Points, in no order, along strands that fork, close into loops and pass close to each other.
In the rows, zero is written as 128.
Two points are linked if the straight distance between their rows is under 101. Some points are linked to none.
q_765: [ 97 152  99 101 108 136 157 130 109  90 144 133 134  89  75 132 137 167
 113 139 126  84 141 110 163 132 108]
q_729: [123  61  74  92 137 153  72 116 152 133 106 131 158 235 141 137 161 127
 124  95  69 123 150 165 113 118 139]
q_411: [122 113 169 143 143  70 117 172 157 153 132  94 103  95 131 155 112 171
 176 120 164 132 149  62 154 121 183]
q_146: [117 167 144 113 154 124 148 114 115 129 103 179 188  89 136 115 133  82
 121 133 160 142 188  57 128  79  77]
q_675: [105 153  51 172 109 158 140 154  79  91 153 146 124  96  82 114 135 151
  63 152 132 147 133 180 167 122  71]
q_129: [111  93 150 131 134  73 139 151 160 139 132  83 107 103 132 159 125 170
 186 132 141 127 103  88 140 116 192]
q_298: [147 136  72 143 134 159  34 141 143 142 120 150 185 201 113  95 164 145
 119 117  97 172 171 148 153 108 111]
q_519: [116 166 160 110 118 127 181 133 124 153 155  88 125 108 104 166 130 142
 162 171 109  80 137 140 146 168 194]
q_896: [160  98 136 185 152 131  83 138 147 145 138 119 120 143 136 131 136 161
 176 106 146 222  80 133 113 112 160]
q_629: [129  78 107  72 158 157 144 152  99  84 144 163 101 102 157 170 147 158
  80  82 144 115 167 131 120 113  75]
q_722: [128  78 158 140 115  89 130 120 151 140 132  95  82 123 133 158 118 165
 175 118 136 118  86 114 109 130 169]
q_920: [ 96 167 101 143 106 132 147 150 104 126 155 110 120  90  78 150 122 178
 123 154 142  79 156 130 176 159 130]
q_897: [136 126  83 140 117 122 110 126  81 107 133 168 127 122 105  90 129 132
  41 133 122  97 145 187 146 143  62]
q_126: [153 160 157 176 121 121  71 111 129 152 105 156 142 126 131  71  96 114
 134 102 181 165 134  54 120 127 104]
q_845: [128 145  81 188 111 147 129 137  85 110 142 156 127 123 147  71 113  96
  47 133 162 172 112 166 146 117  54]
q_663: [144  81 100 119 134 116  48  86 134 130  86 170 124 215 161  86 108  96
  86  90 137 102 115 149 100 128  84]
q_978: [153 134 123 139 118 106 111 100 102 124 105 169 115 128 137  64  90  92
  48 120 153  83 128 142 118 151  63]
q_568: [124  84 111  83  88 152 132 103 114  61 146 143  54 105 147 115 103 175
  77  89 133 101  64 132 105 135  78]
q_666: [126 138 156 160 106 114 191 138 122  90 130 131 111  74 168  93  91 103
 103 122 193 160  91  70 130 115  91]
q_940: [139 127 104  83 112 123 104  88 120 100 108 148 127 167 130  97 135  93
  82 124  90 101  88 177 100 125 103]
q_599: [126  73  99  81 152 141 130 143 113 138 134 111 115 186 156 166 143 120
  64 114  90  85 191 198 113 174 156]
q_278: [140 144 123 101 141 149  71 138 143 162 107 140 184 190 145 120 162  88
 121 133 101 132 232 116 139 129 143]
q_903: [131 112 141 141 164 133 180 156  96 141 163 117 104 102 159 184 120 106
 147 140 130 161  83 202  90 136 147]
q_869: [155 154 142  96 130  99 105  97 122 132  93 156 142 165 148  91 118  48
 106 140 108  80 131 150  94 142 120]
q_646: [114  60 104 146 184 140 135 184 102 112 144 145 107 103 166 181 130 160
 119 100 190 156 164 127 128 117  84]
q_211: [126  36  88 103 148 144  80 108 147 121 112 123 126 225 158 133 141 140
 126  82  95 118 111 166  81 114 124]
q_77: [126  86 105 108 105 137 127  87 131  76 102 142  97 128 157  98 118 136
 101  84 146 138  66  87 104  92  69]
q_403: [134  86 159 104 143 115  99 122 165 170 109 116 139 167 157 153 156 138
 184 103 112 143 152  85 110 105 178]
q_706: [130 139 113 208 134 143  96 152  93 137 145 147 110 115 134  93 110 124
 101 110 185 171 147 121 140 142  76]
q_771: [131 202 126 168 129 155 124 137 135 149 135 132 158 119  84 110 135 106
 160 177  94 156 118 159 150 130 138]
q_856: [123 149 177  92 148 119 140 137 133 175 121 131 164 120 154 149 141  91
 143 130 140  97 246  78 125 144 160]
q_700: [123 164 171 102 147 115 156 136 123 162 122 155 173  96 136 140 139  92
 145 134 141 112 213  82 128 129 137]
q_60: [102 165 108 147 111 139 124 156 121 140 167  94 137 120  95 147 133 180
 124 150 132  79 201 115 190 168 158]
q_698: [149  93 150 156 153 118 104 134 132 162 126 131 102 131 155 130 103 139
 137  97 170 120 175  93 110 150 127]
q_579: [113 134 130 144 167 152 140 172 161 154 154  93 158 118 113 174 170 153
 204 164  87 179 116 162 167  98 185]
q_71: [124  85  87  79 130 140  72 120 137 130 114 129 157 234 147 135 163  85
  90 118  59 103 160 192 130 135 149]
q_351: [136 118 162 116 137 101 114 102 146 151  89 143 151 136 146 123 125 104
 163 105 131 141 145  71  96  92 115]
q_907: [111  66 124 119 117  96 145 121 169  99 106 105  96 117 142 139 132 154
 158 122 136 186  42  80 125  64 139]
q_637: [158 123 167 131 181 124 108 171 138 182 148 114 157 145 167 177 152 110
 181 116 124 190 180 139 115 125 173]
q_289: [128  84 128 171 123 123 125 131 107 124 131 123  72 119 150 115  92 149
 113 104 180 128 108 115 110 147  97]
q_883: [129 156 145 131 107 143  91 116 190 151 122  88 161 150  86 112 165 174
 196 152  94 142 123  87 167 130 210]
q_794: [114 193 125 180 135 132 143 161 135 107 136 134 162  71 108  96 118 105
 144 159 159 186 124  77 182  86 106]
q_919: [153 173 148 153 123 131 147 126 113 145 120 124 123 140 140 115 108  54
 137 165 103 162  60 209  88 144 128]
q_638: [149 133 135 120 106 110 106 122 126 151 112 124 118 173 143 111 104 110
  87 132 128  47 183 146 116 191 144]
q_118: [124  83 126 141 184 130 152 171 119 130 139 135 117 111 162 183 136 124
 149 110 156 175 147 132 112  94 112]
q_808: [159  81 125  96 182 114  69 137 132 160 108 154 135 211 199 140 137  67
  97 104 120 116 201 158 107 129 118]
q_475: [154 164 172 191 116 109  98 107 138 139 107 141 131 105 151  74  84 105
 142 119 187 195 101  64 127 116 114]
q_504: [110 149 111 157 121 121 137 135 140 107 138 114 128 100  93 125 118 147
 160 133 145 136 105  94 153 105 122]
q_45: [132 128 136 150 146 131 132 149 119 153 153 122 136 130 129 162 127 135
 147 131 130 136 157 154 122 142 150]
q_888: [126 129 173 150 147  91 179 143 118 118 120 143 104  63 160 124  83 111
 123 116 198 146 134  66 126 119 103]
q_656: [129 160 120 163  95 124 167 124 123  88 131 130 123  91 137  93 103 109
 112 142 175 161  82  91 151 103  91]
q_341: [112  94 125 175 136 132 159 169  98 118 166  96  71 101 141 168 107 162
 146 125 154 132  80 170 115 165 147]
q_757: [119 110  97 162  99 141 136 118 104 105 158 112  75 132 103 119 100 171
 111 124 131  93  55 186 114 166 129]
q_945: [131 135 174 130 109 103 176  97 132 121 118 114  92 101 123 130  96 113
 147 135 127 128  49 124  97 133 147]
q_233: [140 109 112 141 112 105  87 117 108 124 127 140 109 187 129 103 104 108
  52 136 116  53 138 213 136 189 130]
q_285: [110 170 129 158 127 120 132 135 149 111 122 121 159  84  86 106 111 132
 169 152 145 164 115  69 175  84 124]
q_438: [ 96 137  58 183 130 162 108 158  93 116 157 146 131 118  88 134 138 167
  96 146 132 155 143 173 175 126  86]
q_989: [120 148 174 112 147 100 109 140 164 155 115 146 176  97 123 127 137 127
 174 120 148 133 197  23 153  89 152]
q_640: [122 171 120 165 169 138 141 163 131 136 141 134 157 100 115 143 139 112
 164 149 132 198 131 134 151  95 122]
q_661: [123 143 111  59 129 159 112 124 146 147 106 121 176 203 134 122 192  67
 124 167  37 107 172 183 127 131 181]
q_573: [117 119  96 192 104 143 153 154  93  91 166 131  78 100 150  97 113 141
  76 119 189 154  80 129 134 146  71]
q_968: [105 105 115  86 105 164 104 107 154 144 108  72 140 208 119 140 163 121
 128 123  52 105 151 156 119 150 194]
q_954: [130 110 139 115 143 117 137 105 140 126  99 154 147 118 158 123 127 101
 139 111 149 160 134  76 103  87  92]
q_357: [113  90 117 131 104 111  96  95 176 116 110 105 119 140 101 140 133 174
 182 114 116 138  82  90 132  86 153]
q_117: [149 164 150 181 150 117  78 139 119 158 123 159 150 113 132  96 106 119
 129 107 183 161 183  74 138 128 107]
q_807: [133  59 143  73 111 116 137  90 140  99 108 136  86 131 143 137 127 169
 119  86 145  66 143  66 102 133 111]
q_852: [139  78 154 143 108  98 132  99 135 138 125 101  64 129 138 128  99 163
 154 107 148 100  66 112  91 150 155]
q_12: [145 172 186 146 100 105 159  97 124 144 119 115 100 101 113 107  95  94
 150 152 128 107  59 143  99 154 151]
q_195: [150 156 193 152 145 105 119 134 143 174 120 118 130 106 140 128 114 104
 181 123 149 170 117 105 111 124 148]
q_358: [161 194 183 133 108 123  87 107 165 161 112 110 150 139 105  95 137 125
 196 150 106 131 112  99 128 147 183]
q_16: [ 97 111 140  91 107 117 160 134 141 138 137  79 118 109 122 173 128 183
 138 129 135  62 176  78 149 163 190]
q_345: [143 115  96 104 158 131 121 156  90 124 140 174 152 143 142 133 145  96
  38 136 106 111 187 215 142 141  86]
q_32: [122 106 103 104 145 139 145 141  98  93 138 162 115 100 140 142 136 143
  81 103 153 124 160 117 126 116  66]
q_14: [170 106 178 129 161 116 100 144 154 179 126 115 144 153 161 161 156 123
 196 114 126 184 138 114 104 112 181]
q_746: [117  85 111  94 103 142 112  95 150 128 115  99 136 194 117 142 152 150
 139 109  79  98 126 146 111 132 168]
q_960: [153  99 134  50 150 121 134 120 117 126 125 153 130 157 168 145 133  95
  67 109  99  85 165 171  94 147 113]
q_610: [156 164 159 145 149 113  88 136 123 165 111 156 152 145 160 112 111  53
 126 134 135 166 150 141 108 128 104]
q_227: [123 100 119 150 159 128 101 146 142 128 125 132 136 123 128 150 138 153
 174 106 152 177 156  84 149  83 128]
q_850: [103 181 154 157  97  99 139 105 145 110 105 127 149  83  82  72  99 124
 150 150 148 135  96  44 165 108 125]
q_996: [137 135 118 188 112 140 138 117 110 129 128 133 111 136 172  89 102  83
 115 124 147 187  59 163 107 121  85]
q_838: [126 183 116 166 104 131 155 127  87 122 145 138 117 100  95  97 107 114
  94 160 141 118 105 160 138 158 102]
q_636: [136 105 176 123 146  85 110 141 156 163 135 104 117 116 147 153 117 162
 172 101 165 129 184  60 133 131 182]
q_198: [104 122 104  73 109 129 151 138 116  87 144 127 130 100 107 154 146 183
 107 131 126  72 162 105 162 129 131]
q_429: [151 176 186 174 159 123 158 157 112 172 147 120 120  95 151 157 107  82
 167 158 141 172 117 171 107 154 161]
q_556: [101 205  95 167 138 160 170 159 127  97 142 131 170  76  97 118 139 115
 122 178 145 181 114 114 192  81  92]
q_649: [136  98 114 115 158 143 130 164  97 150 154 126 129 170 157 165 141 108
  64 139 100  99 204 222 125 169 149]
q_662: [145 157 178 190 112  99 141 120 168 142 118 119 116 102 154  82  87  97
 159 140 172 207  64  68 128  94 136]
q_369: [102  70 110 140 144 120 103 139 148 115 124 124 125 132 134 153 136 176
 159  97 160 139 160  70 142 104 117]
q_239: [108 132 167  98 139  75 155 130 156 130 103 135 158  69 127 130 132 115
 158 120 152 125 167  32 139  80 136]
q_724: [109 112 128 102 127 110 180 146 149  81 127  95 110  71 117 145 121 157
 147 139 117 153  51 116 157  89 152]
q_587: [119 147  67 175  99 148 137 130  88  84 139 153 127 108 105  68 125 128
  40 141 142 161  99 161 157 118  51]
q_507: [149  71 127 134 137 121  94 120 120 150 124 137  99 186 159 110 101 119
  98 107 139  86 133 178  91 165 112]
q_510: [125 109  97 148 100 152 116 120  98 110 137 125 107 155 100 108 119 140
  81 129 100 107  53 216 105 147 119]
q_171: [144 114 133  84 159 129  74 136 138 159 103 143 161 211 177 133 156  57
 107 113 102 120 208 149 119 130 147]
q_111: [135 112 153  30 121 119 153  90 144 133 104 128 150 145 137 141 146 112
 121 114 104  71 174  97 103 128 149]
q_595: [117 193 130 161 155 141 136 155 134 146 155 124 159 100  92 139 142 124
 162 167 124 158 136 141 168 118 134]
q_499: [124 203 118 147 104 127 176 123  87 104 137 150 122  71 108  82 108 109
  67 156 155 126 126 134 152 142  71]
q_887: [116 126 117 189 110 137 148 140 101 121 167  90  78 111 115 141  99 150
 138 138 130 136  53 186 114 161 138]
q_650: [114 148 141  77 157 120 155 116 124  89 103 183 169  80 146 125 129  93
 103 107 152 141 169  51 126  70  82]
q_672: [107  93  83 128  85 153  86  99 153 113 126  95 121 201  87 117 145 189
 141 121  76  98  99 151 121 132 157]
q_17: [148  78 139 134 150 134 143 135  99 136 128 139  83 119 161 141 107 127
  96 102 164 104 134 141  92 148  96]
q_232: [130 152 139 195 105 127 133 128 104 143 147 113  77 117 121 101  80 128
 124 137 147 138  59 175 111 176 126]
q_860: [128 160 129 145 102 153  89 116 149 140 130 104 150 170  91 111 145 140
 177 142  78 140  90 154 138 132 166]
q_973: [ 99 108  66 176 102 163 125 142 119  74 150 107 104 122 108 118 128 172
 119 130 145 169  61 133 157 113 103]
q_271: [138  58 128 115 109 118 122  71 148  97  92 135  78 144 152 106 112 142
 113  78 150 127  66  78  89 106  92]
q_790: [106 217 109 154 125 150 173 147 117 106 142 148 157  76  75 114 129 103
 118 190 120 147 122 131 187 104  96]
q_848: [ 96 129  93 113 119 173 126 140 125 149 146  86 144 170 103 158 167 154
 123 153  79 114 188 165 158 165 178]
q_467: [114  76 108 121 120 123 120 101 156 103 107 114 114 142 123 135 137 156
 162 103 122 165  74 100 117  76 121]
q_708: [129 124 128  85 168 143 148 136 114 143 123 148 164 129 149 164 161  83
 132 124 110 140 172 148 110 107 108]
q_853: [109 118 112 123 101 137  95 105 174 131 129  94 136 151  86 129 151 188
 185 127  99 130 115 105 161 112 176]
q_598: [154 143 133 114 123 100 108  94 107 139  98 166 126 152 148  86 100  75
  83 119 140  75 127 137  95 146  88]
q_481: [134 130 136  34 103 123 139  86 139 118 106 134 134 144 129 123 139 125
  99 113  82  50 144 114 107 147 134]
q_634: [130 102 163  36 141 102 158  95 144 111  97 152 140  90 154 143 141 115
 134 101 129 115 138  60  95  90 126]
q_990: [164  93 159 154 169 121  76 148 161 167 136 119 134 165 150 158 154 153
 194 102 140 216 110 117 112 105 183]
q_427: [123 217 117 131 100 150 178 113 127  87 128 144 150  93  85  95 129  98
 107 167 116 151  76 133 155 104 102]
q_843: [ 99 175 119  71 135 134 178 142 147  96 132 125 179  60  80 139 153 153
 147 171 101 110 132  89 189  91 135]
q_134: [ 99 152 111  66 143 133 181 154 140  76 125 132 160  59 104 146 146 144
 128 140 112 131 123  72 175  75 118]
q_936: [141 146 162 156 164 127 170 155 114 163 141 116 119 111 150 172 122  80
 165 154 120 180  86 201  92 137 144]
q_864: [ 98  64 100 105 152 128 147 160 150 124 140  88 135 126 125 199 166 190
 179 133 102 157  88 142 143  81 183]
q_804: [127 190 145 157  89 119 146  87 139 124 115 122 127 111  94  87 100  98
 157 165 118 123  62 127 119 135 129]
q_601: [106 106 111  68 116 140 145 126 130 104 134 112 131 126 118 167 159 178
 129 115  99  97 145 115 135 122 143]
q_27: [141 150 138 169 124 134 156 118 109 133 124 129 118 127 142 117 110  76
 127 149 127 174  60 179  96 126 108]
q_536: [129  98  91  96  95 152 128  88 124  63 127 149  89 126 149  89 113 145
  69  90 130 130  69 121 109 104  66]
q_317: [127 211 136  99 108 127 185 126  97  95 152 157 124  52  99 117 112 111
  79 149 120  96 128 129 149 135 100]
q_344: [124 124 100  82 133 141 100 131 135 128 115 125 169 204 137 128 171  78
  86 151  56 102 180 195 140 146 160]
q_235: [126  70 130  95  99 111 132  92 140 112 123 106  89 152 127 132 124 183
 131  94 129  62 123  94 109 151 139]
q_55: [154 187 166 163 100 131  86 105 150 154 122 109 136 154  93  90 124 122
 178 153  94 129  76 134 126 157 177]
q_738: [142 101 123 120 160 144  71 135 151 159 115 135 170 178 145 145 159 123
 167 110 103 186 164 127 116  91 133]
q_205: [142 191 127 109  99 141 158 108 104 106 134 138 118 106 104 100 119  98
  92 167  76 106  60 211 108 135 120]
q_245: [129 177 101 159 111 143 118 124 107 134 136 129 143 132  87 112 129 122
 115 156 107 138 108 175 140 145 107]
q_955: [136 118 101 108 158 133 121 165  98 151 138 147 155 161 142 159 157  85
  83 136  95 118 212 209 135 150 128]
q_63: [133 129 144 133 161 137 139 165 124 175 151 117 139 129 155 186 151 112
 159 135 122 141 180 160 125 137 168]
q_144: [117 107  88 122 100 156 111 114 114  96 135 110 125 161  82 127 134 160
 109 124  81 100  71 209 116 139 123]
q_542: [109 101 141  98 122  89 175 128 162  90 109 102 113  84 123 136 127 146
 160 129 130 153  51  82 127  70 152]
q_734: [155 100 129 124 123 107  75 108 127 146 106 130  99 204 154  97  95  95
  80 120 120  56 141 179 107 181 124]
q_254: [142 163 153 193 113 120 123 125 110 148 140 123  90 105 129 100  73 109
 133 137 156 142  90 136 115 163 115]
q_98: [123 110 106 199 121 140 108 140 107 119 143 136  72 120 136  98  94 152
  91 108 193 147 113 116 128 158  68]
q_814: [149  55 126 112 142 137 110 128 120 123 133 137  80 160 165 122 107 151
  78  91 152  62 134 147  89 160  93]
q_482: [109 126  87 173 133 149 112 161  99 122 154 136 120 115 103 143 127 168
 115 129 143 140 139 157 145 138 104]
q_8: [106 148  98 142 119 168 109 151 124 151 162  89 136 154 100 154 150 180
 111 150 101 112 204 163 177 177 175]
q_683: [119 137 151 145 129 106 166 147 108 140 142 124 111  85 122 149  90 145
 131 136 168  78 154 107 140 167 137]
q_712: [136 127 175 124 147 123 110 142 140 185 129 125 153 141 162 151 143 118
 146 108 150 123 239  68 130 151 166]
q_535: [116  47 113 113 128 130 138 124 127 104 147 114  91 140 136 175 136 182
 132  95 121 100 106 156  97 131 150]
q_405: [155 165 177 127 146 106  91 127 167 160 111 137 172 117 116 117 134 129
 183 126 138 164 163  39 143 101 155]
q_676: [140 133  82 200 121 141 105 132  98 129 137 143 117 152 150  76 109  96
  71 122 152 193  88 181 121 123  62]
q_442: [141 111  96 161 121 123  75 129 111 125 134 152 128 192 126  98 118  97
  70 135 105 103 122 228 140 162 116]
q_652: [114  52  92 150 154 138 106 157 124 109 139 142 104 125 156 155 134 171
 131  91 176 144 162  98 130 120  87]
q_924: [152 156 185 184 126 105 134 127 144 152 118 109 110 110 141 118  96 103
 175 139 156 191  57 105 115 115 157]
q_915: [148 191 144 116 122 134 168 119 104 127 121 143 139 110 118 117 124  67
 125 182  87 127  69 199 105 140 123]
q_949: [117 154 101 116 121 160 117 114 153 134 122 122 169 158  88 130 163 119
 164 166  66 135 102 172 139 109 142]
q_325: [104 127 148  97 104 112 171 132 141 141 142  72 115 106 113 164 130 164
 155 148 123  64 137  96 160 179 211]
q_993: [135  78 129 141  98 119 104 101 142 133 115 105  78 169 130 119 103 162
 138  98 140  83 108 122  95 160 136]
q_641: [103  90 149  89 132  98 158 153 121 124 133 105 111  91 143 174 130 184
 134 119 155  68 180  72 149 145 157]
q_557: [112  88 111  74 114 151 146 102 143 113 129 111 145 155 120 156 165 155
 150 120  73 110 112 135 119 113 156]
q_82: [134 100 110 116 153 139 101 144 117 153 122 149 148 170 153 141 142 116
 103 108 140 109 218 134 123 132 111]
q_62: [140 111 118 198 123 137  75 130 139 136 126 108 102 142 128 117 110 163
 161 102 148 204  61 127 117 114 134]
q_334: [122 140 111  75 140 166 136 132 152 153 117 124 185 183 130 145 198  84
 157 164  47 123 160 172 130 116 163]
q_364: [135 116 152 116 117 122 135 118 129 151 129 120 106 149 140 135 107 142
 115 119 147  59 185 117 107 184 136]
q_23: [142 121  86 126 132 122 121 139  95 126 133 161 142 135 113 108 136 121
  41 136 114  79 194 188 161 155  83]
q_508: [122 140 146 122 124 121 132 122 133 153 140 116 144 127 109 141 129 140
 161 133 125 108 163 101 145 130 156]
q_648: [159 157 148 173 161 139  95 158 128 165 147 112 149 150 136 150 135 117
 175 132 115 200 113 167 121 135 163]
q_406: [131 179 144  92 129 130 192 136 100 108 151 142 130  65 116 146 124 115
 108 149 111 107 126 146 139 135 117]
q_994: [148 139  91 147 112 119 107 102  86 115 124 166 113 125 119  58  93  93
  28 137 135  92 112 179 137 156  64]
q_236: [132 118 160  57 147 114 153  92 142  97  87 169 149  95 157 124 135 107
 123  98 144 139 142  48  98  73  89]
q_965: [137 101 168 115 157 119 104 147 156 180 124 100 138 142 165 165 143 152
 160  97 152 147 223  63 136 138 186]
q_267: [134  85 159  98 123 100 111  86 180 147  85 139 139 154 144 127 144 125
 178 105 116 137 135  62 101  90 140]
q_5: [156 122 139  59 146 123 160 131 107 122 138 160 111 113 160 152 128 103
  79 104 118  85 154 165  95 140  98]
q_326: [117 123 151 121 107 111 159 138  95 136 141 117  93 106 133 151 108 167
 111 131 162  39 177 113 136 199 143]
q_306: [137 172 152 124  94 108 116  92 132 140 102 138 140 140 102  84 108 107
 131 135 118  70 157 103 113 153 121]
q_572: [ 97  86  73 144 105 145 149 132 131  59 139 109 102 113 123 136 137 164
 136 120 127 178  38 135 136  88 120]
q_162: [120 128 153 157 148 110 163 152  98 124 132 144  98  72 150 131  96 129
 120 124 194 122 147  94 124 144 102]
q_618: [134 131 194 155 174  91 131 144 140 165 125 135 128  83 159 132 104 109
 171 119 174 180 144  69 118 109 145]
q_167: [107 113  81 108  84 160 109  90 133  92 124 113 133 171  88 115 151 167
 125 126  74  91  75 170 121 122 129]
q_766: [145 152 144 133 121 117  92  98 135 152  95 147 145 148 127  98 121 104
 153 115 125 119 142  97 115 126 119]
q_882: [115  96 159  77 141  85 167 144 134 103 127 125 105  67 139 161 118 161
 130 111 164  81 149  58 128 129 133]
q_592: [116 167 103 123  87 146 147 100 123  91 139 124 121 111  81 108 129 153
 120 153 100 102  63 146 139 119 113]
q_571: [163 172 168 195 137 119 120 151 103 158 146 128 116 108 141 121  91  91
 138 144 155 159 122 161 111 160 125]
q_531: [114 189 160 125 157 114 149 126 136 150 113 167 184  85 119 124 130  70
 147 153 149 131 183  70 143  97 112]
q_446: [137 132  84 139 132 130  81 124 110 125 126 155 149 185 123 107 145  87
  80 146  70 122 133 225 148 137 118]
q_296: [120 193 124 100  89 148 170 104 126  93 136 124 126  85  72 111 131 131
 120 174  78  98  55 168 129 129 134]
q_181: [134 113 120 132 172 143  85 156 156 144 127 133 171 152 134 155 168 137
 171 112 131 200 176  99 149  84 134]
q_7: [117  71 112 115 109 140 150 131 113  72 138 131  56  94 149 137 109 177
  97  94 152 124  73 119 107 138 102]
q_725: [114 141  98 180  98 140 129 109 123 101 130 137 128 117 112  74 115 124
 112 130 159 168  94 100 136 108  80]
q_533: [135 123 127 151 176 138 130 149 122 146 127 135 140 126 152 157 140  97
 155 126 144 201 135 138 118  92 115]
q_490: [124 141 105  97 139 162 127 134 146 137 116 127 180 161 111 138 184 106
 153 153  68 144 135 158 127  90 141]
q_464: [118 173 151 120 114 113 129 109 160 150 123 124 165 116  92 125 138 118
 170 151 117 102 147  84 154 123 155]
q_11: [125 200 144 162  93 123 133  96 147 122 107 134 136 106  75  72 107 113
 143 163 130 123  92  90 150 125 119]
q_343: [131  81  99 165 139 142  82 137 129 140 136 114 110 177 132 140 128 160
 150 100 120 156 113 165 100 128 126]
q_242: [138 225 131 163 109 152  97 121 149 141 131 129 162 130  59  86 130 124
 168 180  98 142 106 153 163 134 141]
q_723: [131  97 108 179 122 145  62 124 131 130 141 111 108 167 116 112 116 175
 155 107 122 160  88 149 123 132 126]
q_530: [125 104 149 133 156 127 197 160  96 118 173 107  84  78 160 192 113 143
 126 131 149 130  85 189 105 155 139]
q_330: [103 135 107  99 107 182  97 119 152 159 115  83 151 183 100 128 168 130
 129 158  56 115 175 152 147 165 206]
q_805: [126  68 161  73 122  90 156 112 146  99 110 137  86  86 149 149 116 162
 127  90 153  81 126  49 102 120 124]
q_594: [114 113  88 152 150 144 147 160  73  95 152 136 100  95 125 143 129 147
  84 123 169 135 145 153 132 143  79]
q_498: [133 112 168  33 126 110 164  90 150 125 102 132 138 113 149 152 144 113
 146 106 108  79 145  69  98 107 152]
q_837: [141  82 113  49 147 134 128 126 120 136 119 137 140 195 167 155 158  97
  81 109  90  86 192 168 102 144 138]
q_626: [161 177 169 134 102 146  80 109 179 163 115  97 167 162  96 100 159 143
 191 144 105 138 126  90 151 147 223]
q_628: [130 131 162  78 111 107 161  93 158 145 107 104 128 123 112 145 145 127
 172 140  91  98 102 101 112 127 182]
q_890: [159 174 129 190 154 124  67 151  99 156 147 166 136 120 134  89 113 123
  98 113 186 155 190 115 145 148  85]
q_471: [129  44  82 126 154 150  88 137 131 128 131 131 119 198 152 145 138 141
 136  86 118 141 125 184  94 118 112]
q_892: [135 156 141  83  85 110 132  88 127 131 108 121 130 145 107  99 120 124
 118 130 104  54 142 109 114 151 131]
q_791: [143 145 155  76 146 119 180 138  98 118 141 153 109  77 147 159 119 118
  99 125 139  91 142 140 109 145 107]
q_156: [104 141 112 131 122 122 159 148 128  78 129 107 127  73  96 136 123 157
 141 153 131 138  74 102 169 106 131]
q_104: [113 134  79 164  92 153 122 103 119 101 131 128 113 136 106  86 122 144
 109 123 136 160  70 139 129 114  79]
q_387: [124 142 108  89  80 132 139  87 113  83 129 134  99 118 103 101 118 160
  94 123 119  86  80 130 116 131 104]
q_505: [111 186 152 106 139 120 196 161 127 146 151 114 154  79 107 171 143 120
 157 187 110  93 142 152 165 151 174]
q_222: [131 120 120 117 121 136 146 133 107 138 148 115 133 163 119 152 139 130
 111 137  93  86 135 201 119 170 152]
q_300: [144 113 114 105 158 156  62 132 155 157 108 137 188 203 150 122 170 121
 143 107 109 160 221 112 133 105 135]
q_219: [134 113 181 155 155  87 166 148 139 142 119 137 117  76 179 126  97  90
 147 114 190 191 122  70 108  91 128]
q_584: [106 182 126  94 137 142 186 142 137 125 134 119 169  80  95 157 162 126
 153 174 100  98 143 132 167 116 142]
q_123: [115 139  95 167 110 145 168 154  90  93 159 146 101  76 135 116 116 134
  66 132 191 143 122 129 151 139  68]
q_921: [108  75 106 131 110 130 161 135 120  67 139 113  73 103 148 142 122 161
 120 111 142 154  49 120 117 115 113]
q_917: [117 154 146  87 126 103 151  97 155 129 103 137 170  96 101 130 137 111
 156 133 121 108 135  59 132  97 136]

A fork is a point with three links, a tip a point with one. Leave the first point through the second and follow the links. Name the first fork or tip that comes.
q_475 / q_662: q_888
q_27 / q_996: q_594
q_55 / q_860: q_14
q_860 / q_55: q_285
q_45 / q_508: q_405
q_675 / q_587: q_387
q_888 / q_162: q_734

A piece is all that can be reached along the links. How many separate loops has the piece of each point below (a circle has one, a figure eight two, a Y none), and how many tips (points with one link)?
q_860: loops 1, tips 4
q_341: loops 2, tips 0
q_17: loops 1, tips 4
q_245: loops 0, tips 3

How many points has the smallest loop of links through each point below? Write 0 if it is on no loop.
q_429: 9
q_646: 0
q_814: 22
q_8: 11
